The views of a scene show one set of named points, each view turned or mirrored, and shifted as a whole, with a little noise and some points left out.

Scene 1
View 1
(44): [  9 -17 -28  25  28   9 -40   1 -11  15  10]
(165): [  2  21 -11 -10  18  -6 -14  -4  -6  -1  30]
(19): [-10  36  40  10  -2  14   1  12 -11  10  26]
(221): [-16  62  65  -9 -11   8  25  13 -11   5  33]
(91): [  9 -13  -2  33  20  14 -24  10 -17  20   6]
(75): [  2  15  26   6  12   2  14  17 -21  14  17]
(125): [  0  25 -12  -8  14  -3 -20  -7  -2  -1  32]
(197): [  7   3  -8   0  24  -7  -3   6 -18   8  20]
(34): [  6   1  -5  11  21   1 -11   6 -14  10  17]
(25): [  5  13  -2  -1  20  -6   0   6 -16   7  23]
(204): [  7   1   6  13  21   3  -4  11 -18  12  15]
(178): [ -1   4  12  27  12  18 -25   9 -10  16  13]
(70): [  8   9 -10  -5  24  -9  -4   2 -14   5  25]
View 2
(197): [-15 -11 -13   9 -18   3   4  10  14  -7  -2]
(34): [ -8  -8 -10  13 -11  -3  -2   9  20 -10  -3]
(19): [-38   3  -6  12  -1 -49  -6   1   4  14 -26]
(125): [-15 -14  -4   3  -6  -1 -17  25  -8   4  -2]
(165): [-17 -15  -8   4 -11   0 -10  22  -4   2  -1]
(70): [-20 -11 -14   5 -18   3   1  14   6  -4  -2]
(221): [-69   5 -13   2  -7 -68  -2   1 -15  29 -38]
(204): [-13  -4 -13  15 -12 -11   4   3  25 -10  -7]
(75): [-34   0 -17  12 -16 -31   9  -2  18   1 -19]
(91): [  7  -4  -2  21  -1  -3  -7   4  34 -17  -3]
(178): [-12   1  -4  19   1 -28  -7   0  24  -4 -14]
(44): [ 22  -8   2  24   0  13 -13  11  33 -20   6]
View 3
(178): [ 13 -30   7  45   3   9 -19  -1  11  -1 -15]
(221): [ 36 -26  -8   1  28 -76  -8  -1 -11   4  -6]
(91): [ 11 -21  12  46  -9  32 -12   4  10   2 -10]
(197): [ 20  -3  11  24 -14  15   1   7  -6   8  -2]
(19): [ 25 -30  -1  22  19 -38 -13  -2   0   1 -11]
(204): [ 24 -14  11  35 -10   9  -7  10  -1   4  -7]
(25): [19 -5  6 17 -9  4 -1  3 -5 11 -1]
(75): [ 35 -15   7  30  -2 -21  -7  15  -7   4  -4]
(44): [  0 -16  12  45 -13  53 -12  -6  14   5 -11]
(70): [ 18  -2   7  14 -13  13   2   2  -8  14  -1]
View 4
(19): [  2 -10   7  12  59 -17   4 -20 -30  14   9]
(178): [ 32  -6  11   4  34 -13   4  -4  -5  -8 -18]
(70): [ 14 -11  -3  14   0   3 -20  -9 -14   1   1]
(204): [24 -1 -8 16 20 -4 -6  2 -7 -3 -7]
(125): [ 12 -21  22   3   2  -1 -22 -22 -19   3   2]
(165): [ 11 -18  12   5  -1  -1 -21 -17 -19   3   5]
(221): [-21 -10   0  22  73 -20   3 -32 -48  32  32]
(34): [ 26  -7   1  10   8  -1 -10  -3  -7  -4  -9]
(44): [ 48  -9  13  -3  -5   0 -10   5  10 -21 -28]
(197): [ 18  -6  -7  14   2   2 -16  -2 -11  -1  -1]
(25): [ 13  -9   0  12   9   0 -15  -8 -15   1   3]
(91): [ 38  -5   6   6  15  -7  -4   4   3 -15 -22]
View 5
(44): [  3  37  27 -13 -32 -23  21  -6 -16 -18   4]
(19): [ 1 -5 41  5 20 37 18 31  0 19 -8]
(75): [  9  12  24   1   2  25  15  42  12   7 -10]
(197): [  1  25   8   0 -11   6  22  17  10  -5  -1]
(204): [  7  24  23  -6 -13   6  19  25   2  -3  -3]
(221): [ -4 -18  35  17  45  63  18  44  15  31 -12]
(165): [-12  20   6   5   2  14  28  -3   6  -1   6]
(70): [-6 24  0  4 -6 11 24 11 12 -4  0]
(25): [-4 20 10  3 -2 14 21 16 11 -1 -2]
(178): [  6  16  47 -10 -10   2  16  16 -15   0  -3]
(91): [  5  28  32 -12 -24 -10  20  12 -11 -10   0]
(125): [-14  14  11   7   6  13  29 -11   2   0   7]
(34): [  2  24  16  -4 -12   2  21  14   2  -4  -1]
View 6
(91): [ -2   0  48  -2 -22  30  10  -5 -20   3   8]
(44): [  1  13  55 -17 -25  43  14 -17 -35 -24   1]
(165): [-29 -13  19  -7 -12   8  -3  -3  -4  -4 -12]
(19): [-24  -9  32  29  10  -6  10  25  11  27   9]
(178): [ -4   2  50  12  -5  23  15   8 -14   8  10]
(70): [-23 -21  20  -3 -22  17  -8  -4  -7   8  -7]
(197): [-14 -18  26  -4 -25  20  -7  -3 -10  12  -3]
(25): [-21 -18  24   1 -19  14  -5   1  -4  12  -3]
(34): [-11 -10  35   0 -21  22   1  -1 -13   6   2]
(75): [-14 -22  30  19 -14  10  -2  16   2  35  10]
(204): [ -8 -14  36   6 -21  24   0   4 -12  19   7]
(125): [-32  -7  19  -6  -5   3   2  -3  -3  -9 -12]
(221): [-40 -22  17  42  21 -24   5  40  32  46   7]

In a view up to two points have been moved. Name them for each view, in the order of its rows, or write none.
view 1 -> (91)
view 2 -> (178)
view 3 -> none
view 4 -> none
view 5 -> none
view 6 -> (44)
